Points on a hilly landscape, in no order, each with its height.
From any point a climber steps to the highest of the 2 points nearest to it. It stops when none of these is higher. Distance is the straight distance between rows; heights are no part of it.
Q_444: [-6,-16,-29,-14,12,2,-13,16,-23,2,-19,-7,2,-1,-2,-29,8,-1,10,14,-9,-1,1,0]  h=421
Q_891: [-7,-5,-13,-3,-2,-20,-1,-8,-7,-3,-20,-6,-7,-4,1,-2,-1,12,-22,1,-8,5,-32,1]  h=201
Q_624: [-2,-11,-3,-11,3,5,-19,4,-13,-21,4,12,7,29,17,8,-22,7,23,-8,14,8,8,17]  h=408
Q_628: [10,10,30,24,-14,-8,9,-5,9,9,23,-9,-8,-7,-9,12,-3,-20,-22,-4,-11,-11,6,-19]  h=306
Q_710: [12,4,9,-10,4,-8,10,-11,-9,11,8,-17,-3,-7,10,5,8,15,-16,-15,1,6,-3,4]  h=253
Q_443: [-4,19,27,16,-3,-6,5,-9,19,16,22,8,-6,-12,-16,13,-6,-10,-9,2,-6,-17,1,-12]  h=358
Q_809: [5,6,8,-4,-8,-14,-19,15,13,4,-6,0,2,11,5,0,-1,-17,-9,7,4,-2,5,-1]  h=400
Q_786: [-16,-1,-6,-5,-1,8,-8,5,15,-7,-6,30,3,10,2,0,-11,0,17,16,-2,-5,2,0]  h=577
Q_504: [-1,-20,-20,2,11,-8,-20,-11,-10,-22,7,16,1,-7,-1,2,-25,10,14,-8,6,14,-7,4]  h=347
Q_148: [-6,-8,-7,-8,12,18,4,8,-4,-6,-12,1,2,10,4,-15,10,6,17,14,4,2,19,10]  h=660
Q_286: [5,3,9,5,27,3,28,2,17,-9,1,15,-11,-5,-1,9,12,11,-8,5,-2,12,6,-11]  h=412
Q_365: [0,9,-11,-14,16,-3,-11,3,17,5,-14,-7,-16,1,0,-1,21,11,-24,7,-2,-2,7,6]  h=583
Q_19: [4,-15,2,5,29,6,9,-1,2,-8,17,21,-9,-14,6,-2,4,14,3,-4,6,14,20,-10]  h=638
Q_864: [-18,20,15,14,-4,6,22,-8,1,7,-3,-2,-1,-14,-26,9,-11,-7,-1,9,-22,-28,-22,-6]  h=178
Q_29: [-11,11,9,-11,3,14,7,2,18,3,1,17,3,15,3,4,0,3,8,12,4,-8,5,3]  h=503
Q_686: [5,5,0,0,-25,-4,-11,18,0,8,-4,-10,11,10,-1,-9,-4,-27,10,10,1,-14,3,-4]  h=338
Q_657: [19,2,13,28,-9,-16,5,0,-4,-11,11,-27,-5,-11,-6,-1,12,-15,-28,2,-4,11,12,-9]  h=257
Q_512: [1,14,-10,14,-2,-3,6,3,22,-3,-2,-9,-7,-15,-21,12,7,-17,-18,18,-5,10,-2,4]  h=287
Q_60: [-7,-2,9,-9,5,1,4,1,-13,2,-8,2,-2,31,37,2,5,27,0,-10,5,0,-4,17]  h=45
Q_175: [-6,-7,-23,-8,7,-5,-19,9,1,-15,-17,7,-2,3,1,0,-10,-1,10,14,7,10,-11,5]  h=486
Q_168: [6,16,30,3,-19,6,9,4,8,14,4,-5,10,12,13,19,10,-7,10,-20,19,-3,10,-4]  h=151
Q_968: [-6,17,21,14,-18,17,32,-1,8,6,1,0,3,-5,-20,15,-5,-18,5,10,-11,-15,-9,-4]  h=230
Q_641: [-3,-2,-6,-13,20,-4,-3,-2,0,-4,-1,9,-8,2,2,1,8,14,-7,7,-1,4,4,4]  h=633
Q_677: [3,-8,-14,14,26,-1,10,1,13,-13,20,26,-2,-20,-17,1,0,5,-2,8,4,7,15,-11]  h=598
Q_787: [12,-18,-4,5,13,-10,2,-10,-14,-19,14,4,2,-11,4,9,-16,9,13,-8,10,15,-2,4]  h=324
Q_208: [-8,-18,-33,-3,4,-5,-26,16,-10,-2,-30,-7,2,1,-1,-22,2,-10,1,13,-8,0,-17,-5]  h=375
Q_976: [0,-7,-2,-7,6,29,0,4,2,-26,5,27,4,13,0,8,-7,3,28,-6,11,12,17,11]  h=661
Q_359: [-10,-8,-10,-8,8,25,3,8,-1,-27,-15,16,0,16,4,-1,-4,3,23,13,9,17,9,11]  h=703
Q_46: [3,0,7,-7,-1,-18,7,-12,-10,13,-11,-16,-6,0,10,-5,5,18,-26,-1,-7,-4,-17,1]  h=228
Q_704: [2,-13,7,5,8,24,7,0,-3,-13,7,24,11,0,1,-7,3,-4,36,-5,10,13,22,-8]  h=609
Q_484: [16,-5,24,19,9,-10,10,2,2,8,11,-1,-6,-8,13,-1,8,-7,-16,-9,3,5,22,-28]  h=349
Q_23: [3,-23,5,-8,23,-10,-14,16,-26,9,-5,-1,-2,21,24,-11,2,3,6,-4,-1,0,-6,-9]  h=330
Q_547: [-7,-19,-12,-13,18,-2,-17,17,-22,14,-18,-9,-5,16,12,-24,13,0,2,4,-8,-10,-7,-7]  h=373
Q_610: [10,21,32,3,-4,11,20,-3,15,9,6,-7,1,0,2,24,21,-1,1,-19,21,8,8,0]  h=110
Q_546: [7,10,6,-9,-19,-4,18,6,0,-2,-18,-4,5,15,15,23,-5,1,7,4,15,14,-17,10]  h=94
Q_425: [8,-5,12,1,-3,-6,-8,6,-10,18,6,-7,8,3,9,-20,3,-13,-2,-1,-8,-10,16,-17]  h=252
Q_541: [6,-11,7,14,5,16,21,4,-6,-4,6,15,7,-8,-2,-7,16,-14,17,-2,9,11,21,-21]  h=566
Q_9: [0,4,15,-11,-1,2,24,-4,-3,-9,-11,1,-2,23,28,14,-1,15,5,-4,10,11,-8,16]  h=67
Q_860: [-6,-15,6,-6,13,2,-6,3,8,-11,5,35,2,16,12,4,-11,7,13,4,3,-2,9,3]  h=656
Q_718: [-16,-9,-29,0,5,-11,-10,-14,-1,-13,-19,-7,-11,-18,-10,-9,-2,21,-15,5,-11,6,-26,3]  h=183
Q_862: [12,-1,21,3,0,-21,-2,-4,5,14,19,2,-7,-6,11,4,1,-6,-25,-5,-2,-2,10,-13]  h=317
Q_173: [3,2,5,1,8,15,22,0,16,-3,8,19,0,1,-5,8,4,6,9,3,2,5,13,-6]  h=447
Q_534: [1,-11,-14,-12,5,2,-22,-7,-9,-19,13,9,12,4,1,4,-26,8,31,-9,10,7,2,12]  h=374
Q_728: [0,-6,-13,-16,7,2,-22,9,-15,10,-3,-9,5,12,13,-14,6,9,12,-6,7,-8,8,8]  h=179
Q_112: [-2,4,-11,-12,-12,2,-16,-18,-7,6,20,-10,13,-11,-13,-4,-18,10,15,-16,4,-5,-6,11]  h=397
Q_582: [-18,-6,-35,-2,2,-4,-1,0,12,-5,-25,2,-13,-12,-16,-14,10,5,-17,13,-13,2,-17,3]  h=165
Q_637: [-8,22,13,1,-23,9,19,-7,-1,7,-3,-15,9,0,-7,13,-8,-3,10,-5,7,-10,-9,8]  h=157
Q_244: [16,7,18,4,-14,-1,13,-9,-1,2,13,-13,2,-9,0,7,5,-6,-3,-17,13,4,5,-8]  h=225
Q_236: [-8,13,-17,7,-5,-7,-35,-9,20,5,3,-6,-11,-17,-29,-1,4,-10,-29,6,-13,-12,-4,9]  h=529
Q_263: [1,-5,-18,-3,18,9,-1,13,-1,-2,-12,-7,-10,-1,-4,-13,21,-5,-5,18,2,5,16,6]  h=616
Q_764: [13,17,19,23,-18,-14,2,-4,7,-4,19,-21,-6,-13,-12,16,-2,-19,-22,-7,4,6,0,-6]  h=276
Q_739: [5,17,11,1,-18,-1,-1,-11,-2,5,8,-21,6,-11,-15,12,-3,-8,-4,-11,2,-7,-3,4]  h=197
Q_681: [-7,3,-36,-2,3,-6,-29,-9,18,2,-3,3,-5,-19,-20,-1,1,1,-8,3,-4,-6,-7,11]  h=482
Q_15: [-16,19,-1,4,-10,-10,-26,-15,13,7,2,-15,-12,-12,-22,11,-3,-6,-20,-5,-16,-20,-24,10]  h=587
Q_227: [-9,-7,-24,2,5,-8,-2,-1,9,-15,-11,17,-4,-9,-12,7,-8,4,-5,18,-3,11,-13,0]  h=528
Q_615: [7,-18,-3,7,-4,-7,22,7,-28,-5,-4,-15,1,-15,-2,-17,5,-5,-3,4,-6,14,-1,-14]  h=504
Q_320: [-13,5,-11,-17,-8,-1,0,-6,-9,7,-20,-14,-1,13,9,-9,5,17,-5,-1,-7,-8,-19,11]  h=422
Q_646: [1,13,1,-7,-22,3,11,-3,4,-7,-15,-8,4,-1,-7,16,-4,-12,7,8,9,4,-11,9]  h=122
Q_954: [-3,4,-1,7,-12,-16,-9,9,14,-5,-13,-8,-4,1,-4,0,2,-21,-22,18,-8,-3,-1,-3]  h=452
Q_772: [-8,-4,-18,8,-7,-5,-20,14,8,6,-13,-1,-6,-2,-13,-15,4,-23,-15,17,-18,-10,-5,-4]  h=507
Q_75: [12,4,-9,15,-1,-12,2,0,8,-11,6,-20,-9,-14,-16,-3,15,-12,-28,6,-7,10,11,0]  h=269
Q_502: [16,-16,14,10,7,-8,19,-8,-20,-12,14,5,2,-15,14,8,-6,12,6,-21,10,15,-3,-9]  h=304
Q_303: [0,1,-22,-7,-1,-3,-17,-15,-2,6,5,-2,0,-15,-17,-11,-6,7,2,-7,-6,-7,-3,8]  h=437
Q_917: [2,-11,9,-7,23,9,7,-5,-1,-11,3,11,-6,6,13,-1,7,22,2,-7,3,11,12,2]  h=677
Q_921: [0,19,6,-1,-21,-21,-16,-10,5,12,1,-18,-4,-1,-5,15,-8,-3,-22,-10,-11,-15,-30,11]  h=674
Q_186: [-5,14,-13,4,-9,10,9,7,13,2,-15,-16,-6,-6,-16,-10,7,-17,-11,15,-15,0,-7,10]  h=312
Q_946: [7,-15,14,5,-3,17,-1,-2,-12,-4,23,17,15,5,9,1,-12,1,31,-16,8,-3,18,-6]  h=552
Q_742: [2,0,9,-7,-4,1,-11,3,-5,14,8,-4,9,7,13,-4,3,5,9,-9,7,-9,15,-2]  h=213
Q_52: [-4,4,4,-11,-9,7,-12,-17,-3,10,31,10,16,6,-1,3,-22,15,23,-19,3,-12,0,4]  h=419
Q_914: [-1,-5,15,-6,18,2,-3,-9,3,-8,14,27,-2,13,24,10,-7,20,2,-14,0,1,9,4]  h=743
Q_758: [10,10,23,5,11,-17,5,-17,4,16,14,-8,-11,-10,8,17,4,10,-22,-17,4,-1,1,-6]  h=282
Q_889: [5,0,21,5,-13,5,-6,-10,-1,10,33,15,15,5,11,9,-23,5,23,-26,13,-6,7,-10]  h=485
Q_293: [-3,12,-1,-11,-22,-16,-17,-9,-2,17,0,-8,9,9,6,12,-19,10,-4,-16,-2,-15,-26,15]  h=562
Q_2: [-7,19,-3,4,-9,22,23,6,15,3,-5,-5,-3,-7,-27,-1,2,-15,5,18,-14,-12,-6,8]  h=281
Q_494: [11,-9,22,11,-6,-4,32,-7,-9,-4,6,12,4,-4,15,3,0,2,1,-11,5,13,-7,-16]  h=280
Q_549: [10,-5,21,11,15,6,27,3,1,6,-1,8,-7,-8,10,-2,16,5,-9,-4,-2,9,13,-22]  h=380
Q_729: [-8,-13,-2,-12,9,8,-9,16,-28,4,3,-6,8,33,23,-18,3,15,21,-14,4,-7,14,7]  h=153
Q_680: [-2,1,-28,13,17,-6,12,-4,18,-19,8,15,-7,-18,-19,9,-5,7,-13,15,2,12,-6,-9]  h=564
Q_428: [-2,-10,-27,1,10,3,-22,16,7,2,-15,-2,-12,-2,-10,-20,19,-16,-8,21,-12,-3,8,6]  h=567
Q_434: [12,2,27,13,-15,5,12,0,1,12,7,11,7,-3,5,9,8,-14,11,-17,16,4,15,-13]  h=195
Q_269: [-13,7,-11,-10,-17,-5,-10,-6,-12,12,-15,-6,7,22,16,-1,-14,22,0,-12,-5,-11,-37,18]  h=476
Q_121: [-7,20,15,-2,0,5,6,-8,19,13,5,11,0,2,-15,9,-5,-6,1,11,-3,-16,-3,-3]  h=430
Q_881: [-2,-7,-15,-10,-5,3,-14,12,-11,-14,-13,2,10,17,17,0,-14,2,21,4,15,10,-8,14]  h=445
Q_53: [11,-21,4,17,6,8,22,12,-15,-7,-6,-2,3,-19,-6,-19,14,-15,0,8,2,12,15,-20]  h=533
Q_638: [-1,-21,-19,2,6,-1,4,8,-22,-4,-9,-9,3,-15,-8,-24,-1,-7,4,14,-12,5,-3,-8]  h=469
Q_496: [-6,16,-9,-14,-15,16,4,1,0,9,-18,-23,-1,1,-10,-12,12,-3,-4,4,-13,-8,-2,14]  h=343
Q_901: [10,-8,5,-3,-13,-6,-18,24,-6,21,2,-12,10,20,10,-22,-6,-25,3,5,-7,-18,8,-12]  h=291
Q_185: [-12,17,-7,-16,-6,8,6,-5,1,10,-10,-20,4,13,4,6,8,11,1,1,1,-7,2,17]  h=382

For each start below, name the point where the climber stops.
Q_75: Q_921
Q_728: Q_359
Q_968: Q_921
Q_718: Q_914
Q_657: Q_914
Q_494: Q_914
